Each row is a point on a tangle of strands that fork, close into loops and nearly touch. The rows are in no order.
Two points are linked if the straight distance between their rows is under 117. Some points are linked to none.
noku: 14  -14  20  -14  -18  -11  -23  8  11  -4  -37  -39  2  12  -2  -8  -6  10  13  -6  20  1  9  28  10  10  -5  -1  -8  -7  -2  2  -6  -12  -24  14  0  5  -37  -21  -6  3  -13  21  30  26  -12  -54  17  -3  25  -23  -15  42  32  -3  -9  -42
lat: 14  -6  -17  12  13  9  12  -13  -18  10  -10  -13  -14  -13  6  17  21  3  14  -4  5  -9  28  17  23  2  -26  -3  6  -11  11  13  2  -2  8  -47  -42  -16  -16  26  -19  4  10  -18  -14  4  4  -24  -18  23  16  14  3  -18  -18  -12  -12  16
Poza: 4  23  5  29  6  -18  15  42  -32  -6  -10  8  -24  -4  5  -24  -2  4  -43  -34  -25  14  8  16  -3  -6  25  14  32  -7  4  20  0  -14  13  15  17  15  -8  12  -15  3  -21  15  0  4  -10  13  26  -3  -44  -6  -3  2  -4  -13  17  3
leg: -8  27  -17  8  17  -3  22  18  -26  -24  3  6  -18  3  -4  -32  -15  15  -39  15  -22  -1  -36  -6  -14  -24  30  0  23  -2  14  19  7  -10  14  -11  11  16  42  26  6  -3  -16  7  -6  -17  -5  36  -2  -23  -2  29  -6  -22  -3  4  14  6
Todif: 11  22  4  41  -13  -15  -1  -3  -4  -2  4  -16  -3  2  -15  3  0  10  -8  -12  -6  -5  -10  4  3  17  -8  -10  -6  -13  -29  1  -20  0  -18  -4  -17  -16  18  26  -11  -31  -6  -3  9  1  11  18  -28  8  14  36  -2  3  -17  30  1  47
zum: 20  0  -7  10  -2  23  9  2  31  -1  -20  -10  12  4  4  11  2  -36  20  9  23  9  -7  -53  17  4  -29  20  -17  0  22  -17  17  -9  3  -27  -36  -9  2  5  21  0  2  -14  7  2  0  -17  10  5  -6  5  -27  13  -2  -9  -18  22
fet: 0  1  -20  -17  1  4  -1  8  13  -9  17  17  13  3  -9  -3  -4  -2  8  11  -3  7  -33  -4  -9  -23  8  -1  22  21  34  -7  34  11  12  6  -4  2  36  17  30  27  -2  11  10  -6  -4  -7  14  -9  -4  4  -23  17  -1  -26  6  0
pigep: 2  -43  -18  -10  8  -13  11  -13  -9  7  14  -10  -6  2  18  -11  0  29  -2  30  22  2  0  8  -1  -14  0  -31  -17  -15  3  1  11  -13  3  15  -9  -9  7  -36  -24  -8  -8  22  -9  25  12  4  4  -24  23  0  -2  20  -1  0  0  -45
latar: 7  20  27  -7  13  -25  -4  3  0  2  1  46  6  11  -4  -29  3  22  -5  -18  7  0  -25  20  9  19  13  6  18  26  1  -4  6  -5  -10  22  16  20  24  24  10  0  4  -8  -1  7  18  57  -11  14  -19  -7  -19  -11  0  -7  1  -3
raf: 10  -7  17  10  -12  12  -3  6  21  6  -20  17  22  -8  5  17  9  -31  -3  1  3  3  8  -14  8  -8  -17  37  21  10  27  -6  15  9  3  -23  14  10  7  19  10  12  16  -18  1  -25  -9  5  -13  5  -9  -19  -8  -35  -5  -21  -3  15
nifu: -13  15  -6  5  6  -4  19  -9  -13  0  -13  -9  -16  16  3  -47  4  15  -17  27  -7  -3  -19  -30  -13  -27  17  -3  -5  -48  11  3  -5  -30  -1  22  36  16  7  -3  -13  -6  -14  10  1  -12  -38  5  5  -38  23  -3  -1  7  3  12  -2  -25
les: -7  13  -24  34  -25  12  -12  -2  -19  3  27  -3  23  -21  -18  -29  32  -11  -8  6  -22  15  -24  16  14  -5  -5  4  4  -16  -7  -9  -18  -2  -14  4  17  -27  7  24  2  -17  -19  -9  -6  1  4  3  -45  -5  12  3  8  1  -38  -6  12  36
gebod: -7  7  7  0  -3  -16  -22  6  2  14  25  20  9  -3  -13  9  13  7  2  -12  14  2  -8  46  8  26  -14  6  5  7  -11  -10  -8  26  -6  9  -1  -11  -10  6  9  -7  -4  -13  2  12  42  10  -30  33  6  -9  18  -4  4  -13  11  27
gak: 3  29  4  28  -21  -2  -4  6  -9  4  11  -1  15  -10  -20  -5  13  -10  -14  23  -26  -4  -18  7  17  14  0  0  10  -1  -27  5  -21  4  -19  1  12  -27  31  29  -7  -8  4  -18  5  -20  -5  18  -39  -5  18  11  -4  -29  -19  2  8  21
megif: 6  8  11  17  3  16  8  30  0  -12  -30  29  8  6  7  7  -12  -24  -13  1  11  -8  5  -20  38  -14  -6  34  19  14  8  10  4  -11  1  -26  24  15  -3  13  13  14  6  -18  4  -27  -9  14  4  -4  -9  -11  -10  -45  8  -22  -3  -24
zedi: 17  7  -18  -1  -14  -8  -4  -2  13  18  -8  -2  -5  3  2  -23  2  -7  9  -24  4  17  13  12  19  4  -3  2  -1  -12  2  20  -3  -13  18  -3  -22  19  -23  29  18  13  -29  -31  7  1  14  -10  -15  15  13  2  -5  9  21  -24  -21  -4
lov: -12  8  9  5  2  -19  11  -3  -18  -1  -19  -25  -17  8  6  -2  17  20  -14  -5  -21  15  32  8  -13  6  7  -14  -7  -26  -17  10  -26  13  -5  0  -12  -19  -12  -9  -43  -20  -2  5  8  16  -15  -12  -20  6  16  8  11  7  -6  12  -7  14
kon: -31  -15  4  -10  13  21  7  -22  -6  9  -6  18  8  4  12  1  19  5  14  1  13  1  16  -13  -4  -9  -16  6  -18  -14  10  -27  0  -10  -9  9  30  8  -14  -16  -14  5  11  4  -25  8  -16  -4  7  -17  -6  -13  -1  8  -11  -6  -15  -30
bisi: -23  29  -1  -23  14  -3  5  -15  1  -14  3  -14  -33  6  -21  -1  -29  -11  -7  -24  -29  2  3  -30  -8  27  35  -4  -20  -4  -25  15  -2  -5  8  14  -3  9  -8  -11  6  5  -7  -11  13  -13  -19  -14  24  6  -12  17  -14  22  23  21  -14  19
Kapi: 19  0  34  10  -17  -11  -8  6  5  12  -23  14  23  -14  -4  -1  28  -32  4  -26  -1  -3  6  9  10  -2  5  8  18  28  14  -4  11  -20  2  -2  6  2  7  17  11  10  11  9  -6  -8  -10  4  19  -6  -39  -35  -3  -11  -12  -22  3  6
Nozo: -2  -28  18  -32  6  -14  -15  -27  3  34  -19  22  16  -6  8  -11  39  7  28  -9  6  1  8  38  2  9  -14  2  -4  12  25  -17  0  4  1  -7  -7  -1  -8  -1  7  8  8  -1  -27  25  9  -14  5  14  -18  -33  4  -5  -10  -21  -17  -7
Binu: 8  15  -17  -11  7  -12  1  3  -1  13  -5  26  -3  4  -19  -27  -4  1  5  -17  19  10  -7  28  27  22  -11  10  2  -13  10  -5  16  -22  -1  20  4  10  -5  36  17  21  -19  -22  8  4  11  -8  -11  -2  3  10  -31  28  11  -32  -16  -13
Dopi: -28  2  0  -22  10  30  -18  5  0  -31  10  1  4  -11  -12  7  12  -25  7  -32  -17  12  1  4  -12  9  16  14  -1  46  -9  -11  2  1  -1  -1  2  2  -19  -14  12  4  9  8  -13  9  9  3  25  13  -40  -6  13  11  -3  10  2  22
nevi: -5  -16  -11  21  -49  -18  -9  -7  -19  35  -16  -26  -4  1  2  -17  0  14  13  -40  -8  -1  18  19  3  -30  13  -40  -7  -15  -26  17  -33  -9  -7  17  10  -2  -23  -4  -8  6  -14  2  10  8  -10  -19  -1  -9  2  -20  24  16  5  -5  10  7
zoduf: -9  -1  -18  -3  -11  8  9  -21  11  14  32  -24  -1  -15  0  13  -9  2  8  12  -5  8  -3  -8  -41  2  -11  -5  -12  -31  1  3  9  19  18  21  -1  11  -2  7  -1  -1  -20  -5  0  -2  -2  -18  -17  -7  16  17  -3  28  4  4  4  15
kude: 13  14  8  -1  4  -24  -13  34  -9  3  -5  -3  -36  -9  -2  -13  0  -12  -39  -50  -41  35  23  28  -5  12  30  13  27  10  -4  25  8  0  23  20  -5  5  -12  6  -6  0  -27  -9  1  4  11  17  19  20  -37  -7  1  -2  7  -5  13  31
ses: -2  -5  -2  -26  36  5  -2  -6  1  -34  12  0  -3  11  -3  14  4  33  16  -4  21  -7  -9  28  -25  3  -10  6  10  14  33  -20  27  12  6  3  -18  -6  -8  -12  -8  -1  14  34  -5  24  14  -5  20  18  -1  8  0  37  -5  9  -5  -1
rubi: -1  -38  3  -2  3  -20  6  -11  -17  7  10  -14  -1  -15  26  16  4  22  -6  16  20  7  16  31  -22  -13  -7  -15  13  -8  22  7  17  15  25  3  -17  -13  5  -17  -34  -19  3  26  -11  10  14  2  -7  -11  3  -2  10  -5  -9  -9  5  -22
venot: 1  -23  -26  5  -30  6  -8  -33  -10  47  12  6  24  -9  3  -36  49  -8  23  13  -16  6  -13  -1  12  -11  7  -26  -20  -6  -2  -2  -23  -27  -12  -1  7  -6  6  13  11  -4  -10  -11  -29  11  -19  -6  -14  -9  4  -12  17  -2  -30  -9  -5  1
gerom: -19  -33  -18  -13  3  40  5  -9  -2  9  -8  -5  19  -9  8  -8  30  0  12  50  -7  12  -4  -10  0  -4  -25  7  -21  -30  14  -27  -6  -12  -33  4  26  -6  -19  -20  -12  7  2  4  -14  24  -22  -38  -12  -27  24  -7  -13  19  -23  2  -2  -36
Sirum: -35  -2  -21  -25  7  33  -15  3  12  -23  5  -2  9  18  3  -10  23  3  26  -14  -14  8  -24  -27  -18  -20  15  -1  -7  36  14  -23  -4  15  -4  -11  8  5  7  -10  17  7  4  6  -12  12  -9  14  18  12  -19  7  -5  -4  -3  1  -19  15
fadir: 16  23  34  7  11  -55  7  9  11  -3  -23  8  0  25  8  -2  14  23  -15  -6  6  12  4  3  -16  13  -2  3  14  -15  12  -10  15  4  -5  21  -3  -3  14  18  -23  -23  -1  9  18  16  -7  14  -8  6  7  10  -15  17  4  -5  -6  4
fal: 5  3  -15  -9  6  1  5  11  7  11  4  -2  15  17  2  -9  9  9  -12  77  -7  -7  -25  -38  -2  -24  -5  -6  -3  -15  12  -8  1  -7  -23  17  30  -40  26  0  -5  10  4  14  12  4  -24  -21  3  -30  49  5  3  3  4  -5  14  -43
Nad: 10  17  19  -1  8  -2  -5  15  7  -22  -11  29  20  6  -12  -16  5  -5  4  -1  17  -3  -28  16  39  26  -7  15  6  40  -5  -16  5  -14  -22  -6  -2  -7  35  21  17  1  18  -15  6  3  28  39  -7  3  -10  -8  -21  -16  -4  -9  -3  -9
Pifi: -8  -5  3  -28  27  2  -1  -18  14  -20  -3  -31  -14  -9  -1  10  4  21  8  11  -14  13  0  19  -52  9  -3  10  13  9  30  -14  13  41  5  -10  -35  -1  1  -3  -18  0  2  13  -4  25  10  -11  -12  16  3  24  -12  12  -5  19  -3  30
tet: 21  -8  -26  -3  0  7  -4  18  -12  -8  22  21  5  -10  -10  -10  13  2  16  -10  11  -1  -32  34  14  -21  2  -12  28  17  31  10  28  -14  24  0  -9  -5  18  32  27  15  -4  27  -13  2  7  5  4  9  -10  4  -4  29  -19  -31  6  -3
zotad: 17  20  -4  25  -14  -9  -4  8  -26  -5  14  10  20  -3  -18  47  -22  7  22  -35  23  -30  10  17  19  0  -30  -21  2  -2  -30  -15  -8  1  -17  -10  7  -34  -10  9  8  -10  21  1  14  -9  16  -5  16  -9  -3  1  23  0  -19  -4  21  11
Vudit: -15  47  -14  -6  24  6  0  21  -18  -30  7  4  -2  15  -13  19  10  3  -11  -23  -24  1  -9  -23  -10  -7  4  0  11  4  -6  -9  7  -3  -1  2  31  -7  -12  17  -11  -13  -3  15  -2  -3  -15  18  24  6  -6  31  13  -2  -13  6  1  23
Belig: 6  27  9  11  3  -22  10  15  3  1  -11  2  -1  26  -7  -11  -19  8  -23  43  5  -17  -18  -35  6  -10  0  -5  -3  -31  -8  -1  -3  -18  -13  25  33  -12  20  -5  -12  -1  -10  15  21  -20  -20  -6  10  -34  35  0  3  1  16  5  19  -34
rik: -18  14  -4  -29  9  1  -10  0  -8  2  40  38  12  -2  -7  26  -10  9  7  -7  6  -10  -8  18  6  18  0  -5  -1  37  -13  -8  -4  24  -10  9  11  4  3  -2  17  9  12  -7  2  -3  27  33  -14  23  -14  -6  27  -22  7  -3  16  12
feti: 33  22  18  16  2  -41  6  -25  19  11  -12  -13  -3  18  3  0  11  18  11  -12  9  -4  4  -7  -17  28  -14  -7  -6  -13  0  -6  2  0  -12  -5  -37  6  6  29  -11  -23  -2  -7  8  17  -2  13  -10  22  9  26  -8  10  -8  21  -12  30
fazug: -21  2  7  22  -20  0  -2  -11  -15  3  2  -4  6  2  -7  -37  13  0  -1  -12  -12  2  -8  -20  -5  -18  25  -4  -4  -20  -14  -4  -25  -21  -18  22  34  10  2  -1  -7  -16  -6  2  1  -8  -24  25  -9  -22  -1  -11  12  6  -11  21  5  3
lefas: -9  3  4  -36  14  -6  6  6  9  -10  6  -16  -32  3  -6  18  -47  -5  -18  12  -20  -9  9  -25  -5  12  34  -14  -13  9  -30  24  -9  21  4  1  -4  -1  13  -35  4  4  11  6  15  -16  -4  1  1  5  -3  22  1  -9  36  25  -3  2
sol: -3  -10  -23  -2  9  22  12  -15  -15  31  15  -4  1  -19  5  24  15  -2  40  4  15  2  9  11  6  13  -42  -8  -1  -31  32  -13  19  14  17  -10  -37  -18  -24  13  -9  12  -3  -15  -16  14  7  -35  -10  13  3  5  3  8  -32  -26  6  17
Dofu: 9  27  -9  35  9  -12  23  30  -37  -17  1  12  -9  -2  -5  -41  -11  17  -40  -12  -2  -9  -22  12  9  -21  12  12  24  -26  10  14  4  -28  5  13  37  19  14  28  -5  -1  -26  12  -7  -6  -12  31  9  -25  -15  7  -13  7  -23  -12  18  -10
Zus: -12  35  11  -2  10  -4  -7  0  5  -23  1  -6  -3  29  -9  1  5  13  1  -22  -1  -6  -16  -20  -23  -7  12  0  3  9  6  -10  12  -16  -7  20  26  17  -8  -2  -9  -2  -7  33  6  -5  -25  8  34  10  -5  10  -1  24  4  19  -6  2
nin: -4  14  4  33  -4  -4  -6  41  -23  -25  0  14  1  7  12  4  -17  3  -24  -28  4  1  7  -9  28  -19  8  1  2  8  -28  9  -20  -14  -9  -2  32  5  -25  -19  5  -16  -13  16  12  -6  8  28  26  -2  -15  -16  16  -8  16  -10  20  -27
rif: -30  18  15  -6  7  5  -7  18  -6  -5  -7  14  -2  7  -5  -5  2  -26  -22  2  -37  10  -10  -36  8  3  23  22  13  -13  -19  15  0  18  24  33  41  4  -1  7  1  1  -1  -40  12  -23  -15  17  -6  -4  -12  -15  -7  -32  4  -23  6  3
duk: 6  -17  10  6  5  4  -2  12  12  -22  6  -2  -18  -3  5  16  -56  -6  -18  0  26  -2  27  1  16  6  0  5  -17  -8  -20  11  7  7  24  2  -5  -2  -18  -55  -3  -2  4  2  8  -17  32  -10  15  -10  5  -13  -7  7  26  7  0  -31
zutup: 3  2  39  14  -17  -10  6  14  -7  -5  -21  -2  -10  -3  -1  20  -14  -19  -12  11  -21  -24  10  -27  2  2  24  -12  6  12  -29  24  -26  6  -10  -14  6  -3  16  -11  -7  -15  27  12  9  -38  -38  18  -5  6  -11  -10  19  -40  7  33  11  10
pegi: 22  1  -9  21  3  5  10  -9  10  4  2  -7  2  -1  0  37  -16  -25  18  -15  38  -18  21  -33  26  10  -31  -3  -17  -13  -5  -5  19  -14  9  -23  -31  -20  -10  2  4  -2  13  -12  6  -8  7  -19  21  4  -4  1  -1  10  -1  -8  -9  11
kisin: -10  34  -9  6  19  1  13  26  -17  -28  -15  -14  -29  10  -3  12  -8  7  -31  -16  -24  4  21  -12  2  -11  6  5  4  -19  -16  15  -13  0  2  -15  8  -3  -21  3  -25  -17  -4  7  0  -9  -14  6  -3  9  9  37  14  -15  4  20  -10  20
Fazu: 4  -23  -2  -18  -26  -5  4  1  7  9  31  -27  -17  -17  5  26  -44  4  -15  30  -9  -8  9  -3  -25  -7  20  -32  -5  1  -30  29  -12  22  2  9  10  8  17  -33  -9  -10  5  18  9  -12  -5  20  -29  -8  17  19  20  -16  21  27  16  -9
Nasif: -24  14  2  -14  9  0  -1  10  4  -4  8  23  11  11  -11  -10  1  -4  -7  6  -21  13  -29  -16  -17  -16  10  16  25  5  28  -2  23  23  26  21  34  8  28  25  14  18  -3  -15  11  -9  -11  23  3  -12  -14  -1  -24  -14  -5  -30  3  6
Fad: -12  -1  -19  6  -24  16  -16  -19  -1  32  14  -3  17  -13  -6  -17  41  -8  10  0  -23  9  -14  10  -7  -11  2  -9  -8  3  -3  -1  -23  -1  -1  -21  1  5  0  21  10  -6  -18  -8  -30  -8  -2  6  -29  15  6  10  20  -20  -24  1  -6  34
komup: 21  -18  10  -19  -6  -25  -10  13  9  3  -19  -3  12  1  7  -9  11  -1  2  1  17  8  0  23  13  -6  23  -14  10  17  11  13  10  -12  7  20  -4  -6  -5  -14  13  7  -8  29  20  17  -7  -29  25  -6  -8  -26  -10  31  22  -32  -2  -42
let: 0  -16  12  -10  -13  -1  -12  15  3  -14  9  -17  9  -11  1  26  -15  -13  -6  1  11  5  14  10  6  2  18  -3  -5  14  -19  7  7  7  6  16  2  -9  -12  -33  2  4  4  9  22  -2  14  -20  11  -10  -10  -24  8  10  19  -10  13  -23
Vilu: -3  5  -18  5  13  -2  17  11  -2  -21  -14  -2  -15  14  15  -27  4  17  -23  5  1  14  -11  -17  -4  -30  15  -5  4  7  21  10  8  -15  19  -20  -15  13  20  -2  -6  -4  -17  15  -5  -2  3  21  8  -8  6  17  -8  -4  4  -1  -10  -4
sude: -3  22  9  -7  6  -8  4  -16  3  7  14  1  8  9  -17  10  4  17  11  6  3  -24  -19  -3  -8  10  9  -20  1  12  -17  -7  1  -16  -18  7  7  7  23  14  8  12  7  14  4  -8  -8  0  7  -5  5  15  5  8  -1  22  11  0
muvut: -5  25  -7  -7  21  -12  -3  12  -29  -22  26  31  7  5  -7  37  -7  6  6  -25  23  -18  5  15  26  17  -13  -14  -13  21  -32  -12  -7  -2  -13  -10  6  -27  -11  -4  9  -16  22  2  3  3  30  16  21  8  -14  4  28  -9  -4  -8  13  -7
vogip: 15  -32  -2  -1  -1  6  -2  -18  15  9  8  -14  -2  -21  5  31  -12  -24  18  -12  22  -11  27  -9  -4  6  -2  0  2  13  5  7  17  14  26  -19  -40  -1  -9  -10  9  4  20  -14  -5  -5  19  -5  4  16  -18  -3  4  -5  10  1  -7  26
loku: 23  19  8  24  6  6  5  18  4  -26  11  17  -12  4  -7  15  -56  -15  -32  -20  22  4  13  -8  10  -5  -16  30  10  -13  7  4  29  -7  26  1  8  20  -19  -18  5  0  -13  5  12  -33  21  9  36  -11  -12  -5  -11  3  13  -1  13  -13
toka: -23  -20  -27  -40  4  7  -9  -15  11  4  -6  -14  -4  13  16  -26  18  23  12  4  -25  13  -9  -11  -19  -15  36  -30  -18  34  -7  -1  -26  14  -8  -17  -12  14  16  -17  6  7  3  -3  -13  23  -9  12  -3  2  -5  18  -1  -22  9  7  -23  -2
Vup: -18  23  9  9  2  -8  2  13  -10  -9  -3  3  -24  -3  -13  9  -17  -27  -18  -39  -46  3  15  -19  6  24  25  7  1  -17  -41  12  -4  6  14  29  20  -8  -10  -1  -6  -6  4  -29  9  -19  -16  -2  8  -5  -24  -5  -7  1  0  6  2  34
bifo: -22  -12  6  -5  9  15  1  -30  -5  -3  3  -9  -22  -3  11  0  -10  13  19  -33  16  1  33  8  -21  9  -4  2  -19  -6  -2  -10  1  -5  6  17  2  21  -30  -30  -19  5  -1  1  -14  14  14  1  13  -1  -16  -9  3  21  4  17  -17  -14
nak: -9  -16  -34  -15  -16  24  -9  -12  10  13  12  -3  -1  -1  15  -18  -5  -9  23  -27  25  20  2  6  5  -5  -8  7  -15  -3  15  9  12  -8  19  8  -1  36  -35  -1  25  11  -33  -17  -1  9  17  3  5  18  2  -5  -4  22  28  -30  -30  -18
gika: -3  -26  -14  2  -24  26  -8  7  22  -2  32  -5  9  -1  18  12  -23  -14  10  -8  49  10  -5  -10  2  1  -32  7  -14  -6  6  -11  13  4  10  14  -4  16  -20  -24  11  -17  -11  -3  3  6  35  22  -5  6  0  -1  11  19  20  -1  -8  -8
Biz: 0  1  24  14  -13  9  6  1  23  -3  -31  -15  -5  7  -7  -11  2  -27  -7  29  -28  -8  -11  -52  0  2  21  1  3  -1  -24  19  -21  2  1  -13  -7  1  29  2  3  -9  18  -18  11  -27  -37  1  -8  -3  8  3  -8  -19  4  35  -12  18
beg: 14  -23  -12  1  -21  -4  11  -23  9  27  -13  -14  -15  -4  6  -38  -15  8  2  6  -8  17  16  15  3  6  5  -15  -11  -38  -4  15  -19  -12  8  0  -34  25  -9  12  -2  7  -22  -36  0  1  0  -22  -23  -8  28  1  -12  18  9  12  -16  -16
Giz: -7  -13  -30  -17  -2  21  11  -4  9  19  16  -24  9  -6  14  26  12  8  17  33  0  13  1  -12  -19  -10  -26  -12  -6  -18  26  -2  21  23  14  0  -12  -12  -8  1  -8  15  -4  2  -1  12  -11  -40  -5  1  19  13  -7  14  -8  -27  1  -6
Taki: -15  -19  -2  -16  31  10  11  -10  -7  -11  -14  6  -19  -8  17  23  -25  19  -7  18  -1  -18  30  19  -3  -7  -1  18  7  5  11  8  6  20  6  -41  -14  4  -1  -13  -2  30  30  -13  -9  -8  9  -36  0  -1  11  4  -2  -42  10  0  -4  -16
bomi: 9  5  15  1  -1  -16  -28  -4  11  9  7  -8  -11  -3  -3  5  3  -1  14  -37  4  5  16  36  -21  22  -12  18  5  -4  7  -15  -3  26  -1  17  -6  8  -44  -3  -7  -1  -7  -12  0  14  29  0  -9  48  -11  -14  13  14  7  5  1  44
putug: 7  6  15  -11  13  -36  -3  -5  30  -4  -11  0  6  14  10  6  14  20  -7  11  -3  15  -3  11  -50  -9  -21  26  20  -3  43  -15  25  41  1  4  -4  8  6  17  -14  -8  6  6  5  16  -4  1  -20  25  15  9  -11  1  7  -15  -4  16
Kir: -8  -12  -1  -7  23  6  16  -20  -2  12  15  25  -3  -13  7  31  -21  12  -8  43  1  -8  15  2  -8  -1  -29  12  4  -8  17  -5  12  26  9  -17  -6  -19  27  2  -9  19  33  -13  -5  -15  12  -15  -12  -20  15  11  -5  -32  -11  -3  2  -14
rame: 16  10  -4  15  -7  9  -3  24  -18  -7  11  16  19  -18  -16  10  18  -18  7  -32  8  -6  -7  32  25  -11  -8  -6  25  17  10  -3  19  -24  6  0  12  -14  -3  27  13  17  11  21  -7  -3  -4  -4  20  -5  -28  -17  5  13  -27  -27  15  1
vifes: 13  -4  40  18  -3  -8  -5  -8  3  -10  -9  6  8  -20  0  44  -10  -10  3  12  -16  -41  28  0  -3  15  -6  20  8  1  -16  5  -2  21  -10  -40  5  -13  11  -3  1  -18  43  7  6  -24  -27  -6  -14  23  1  -11  19  -43  -4  27  5  29
fil: 9  -6  -4  17  -14  -1  -5  22  6  -19  23  10  5  2  -5  3  -27  -8  -7  -20  34  15  -7  10  -4  -13  -22  12  14  -6  20  -13  28  -7  15  25  2  10  -8  -3  5  -15  -20  17  13  -7  26  22  11  -6  -5  -4  1  37  7  -6  11  -11
Tak: 4  8  -14  5  19  6  8  -8  1  -5  -23  1  -17  5  9  11  9  6  4  -4  -5  -21  19  -1  18  -7  2  12  7  13  1  10  -10  -2  -7  -55  -13  9  -7  19  3  21  22  -25  -13  -10  -6  -12  -13  29  11  18  4  -43  8  -2  -16  15
fub: 18  34  5  26  14  -2  10  42  -22  -31  5  39  4  16  -7  -11  -30  16  -28  26  10  -14  -22  -15  40  -15  9  9  1  3  -13  1  -8  -6  -8  -4  32  6  1  -21  5  -21  -29  18  4  -23  16  45  26  -25  -9  -19  7  -19  -1  -12  38  -44
Neki: 26  -4  -4  -3  1  -4  0  -3  3  12  -18  28  6  1  -16  -26  1  -1  12  3  31  -7  -21  18  35  26  -21  3  -4  8  8  -17  8  -42  -23  -1  -12  -3  29  28  22  9  -1  -6  -7  5  18  8  -5  -18  4  9  -28  19  -5  -2  -13  -20
pemo: 6  -28  -9  -17  -39  16  -16  13  8  -4  15  -65  -19  -11  -4  6  -20  4  -1  22  -7  -2  -6  21  -24  -1  28  -20  3  9  -26  27  -16  10  -1  5  7  17  -11  -41  -10  -5  2  11  3  17  -5  -10  -29  -6  22  15  8  -3  15  25  15  -16
fegi: -5  3  7  -10  4  -15  0  -7  9  1  -21  3  -14  11  21  -28  10  13  -11  -15  -13  21  8  -8  -12  -5  30  -6  0  17  0  10  -16  -2  8  -10  -23  23  7  1  -3  -5  -2  -9  -9  7  0  26  -5  11  -15  6  -1  -20  11  8  -20  7
Davin: -6  -37  -10  10  6  40  11  -27  14  21  23  5  12  -17  12  28  -13  -5  6  68  4  -2  -16  -17  -12  8  -45  9  -27  -11  1  -15  -13  25  -13  -11  -14  -12  19  -10  7  1  20  -10  -12  3  13  -16  -12  -12  24  15  -5  -17  -15  28  2  -3
dumi: -8  -18  20  -6  2  -25  5  -5  -28  -3  -20  -29  -11  -13  17  10  19  30  -14  2  -10  -1  31  50  -23  0  11  -11  8  -14  9  13  -5  9  9  -7  -14  -14  -9  -14  -44  -15  9  34  -2  16  -13  -24  -3  -3  4  -12  17  -8  -8  6  4  -3
zave: 33  -23  -21  -1  -9  -7  2  5  -1  16  -11  -7  8  21  -5  -43  6  0  -22  54  1  -14  -21  -8  26  -12  11  -16  -17  -1  3  -4  -9  -42  -44  10  3  -32  16  -8  4  19  -11  15  8  9  -7  -28  3  -27  47  -3  11  14  8  17  10  -46
Los: 11  -22  1  -9  -16  3  2  -25  19  28  -7  -42  -10  -13  2  1  -3  -1  23  2  -14  8  17  18  -26  18  2  -13  -9  -25  -10  12  -9  24  17  7  -32  19  -30  -7  -9  12  -22  -21  -3  10  -9  -40  -21  19  11  3  -10  20  0  17  -5  12
Sog: 0  -13  10  -12  21  8  -4  -15  2  -16  -11  -9  -5  8  -9  -12  10  10  24  -9  26  3  -1  18  2  21  -13  1  -15  9  10  -15  6  -10  -5  -6  -39  -3  -10  -12  -4  0  -3  12  -5  32  26  -13  18  4  3  -6  -9  41  1  18  -10  -9
kuz: -18  -35  -9  -36  9  -2  -11  -23  14  41  -4  24  23  4  20  -7  35  8  20  25  -8  12  -7  3  -1  4  -9  -8  -16  13  19  -25  -7  24  -9  2  -3  -12  15  -10  13  18  11  -20  -22  22  3  -18  -8  -3  -2  -16  -7  -18  -7  -32  -19  -11
rus: -3  26  11  -20  2  -2  -3  -9  -5  8  34  30  -2  1  -10  21  -36  8  16  6  5  -32  -7  -7  2  13  14  -18  -5  35  -20  7  -4  2  -24  6  11  22  19  10  22  14  8  -2  11  -31  7  34  -2  6  -4  -2  10  -21  14  23  23  -5
Tig: -11  -15  -1  20  -21  12  5  -28  -4  12  21  -14  13  -15  -11  -9  -5  -18  3  23  -9  -11  -7  -40  -10  -14  5  -14  -22  -23  -24  -7  -20  -9  -15  15  20  -16  19  -18  -5  -16  3  4  1  -13  -20  5  -1  -42  6  -10  11  5  -16  34  17  -2
Tozo: 12  -10  16  -2  -16  10  -12  -7  33  16  11  -6  12  -15  13  21  5  -32  15  -10  13  4  4  -3  -28  20  -18  27  -3  1  15  -21  6  37  6  15  -10  10  -26  -17  12  -5  4  -13  -1  7  15  -2  -5  38  -26  -17  8  4  5  -1  0  49
tar: 3  13  16  19  3  4  -4  28  1  -30  -26  8  8  14  14  7  12  -4  -7  -13  16  -9  3  -14  26  -18  -2  16  2  31  -7  7  -10  -25  -12  -34  10  10  -8  -2  11  -7  6  17  2  -5  2  17  19  12  -2  -13  12  -27  20  -3  0  -22
nezev: -10  -13  5  16  -2  34  1  -9  11  1  17  0  17  -5  -3  22  -16  -25  7  39  6  -18  -5  -28  3  12  -19  8  -33  -1  -37  -12  -23  13  -15  -8  8  -16  6  -23  8  -8  18  -12  -5  -10  -3  -19  -7  -11  12  2  6  0  -11  32  10  -2
rupem: 5  2  16  0  1  11  10  -7  29  -11  -40  -22  6  10  -1  0  12  -28  5  5  -15  0  5  -37  5  5  13  10  -8  13  -1  4  -2  -9  0  -24  -33  -6  3  -5  2  7  13  -11  7  -4  -29  -41  17  0  -2  -3  -21  2  4  11  -16  12
Bev: -3  -34  1  3  -12  7  -4  -31  -13  35  -17  9  10  -18  -1  -27  41  -16  28  -15  -1  13  15  21  18  0  -12  -13  -8  6  10  -2  -16  -25  2  -16  -28  -5  -7  12  -2  3  -2  -9  -37  16  2  -14  3  -8  -17  -23  2  0  -28  -12  -16  -8

A fork is a point with three links, a tip a point with one. Leave the first point through the second and follow the links. Name the first fork or tip that comes.
rik / rus | pigep
nifu / fazug | zedi
ses / Pifi | kuz
rif / Nasif | fub
feti / fadir | gerom
tar / megif | pemo
Dopi / Sirum | kude
vifes / zutup | rik
zoduf / Giz | zave

A piece is two or more points that can be reached from each other along the links. Count, over all rows, the pieces, the separate loops (a circle has one, a figure eight two, a Y none), the forks (points with three links) and the tips (points with one).
pieces | 5
loops | 0
forks | 2
tips | 12

A tip is a point with one link. Name the tips that can be reached along the links from each point below, in the order of the rows.
Giz | noku, latar, zave
rame | fub, pemo
Fad | gerom, kuz
Zus | pigep, zotad, vifes
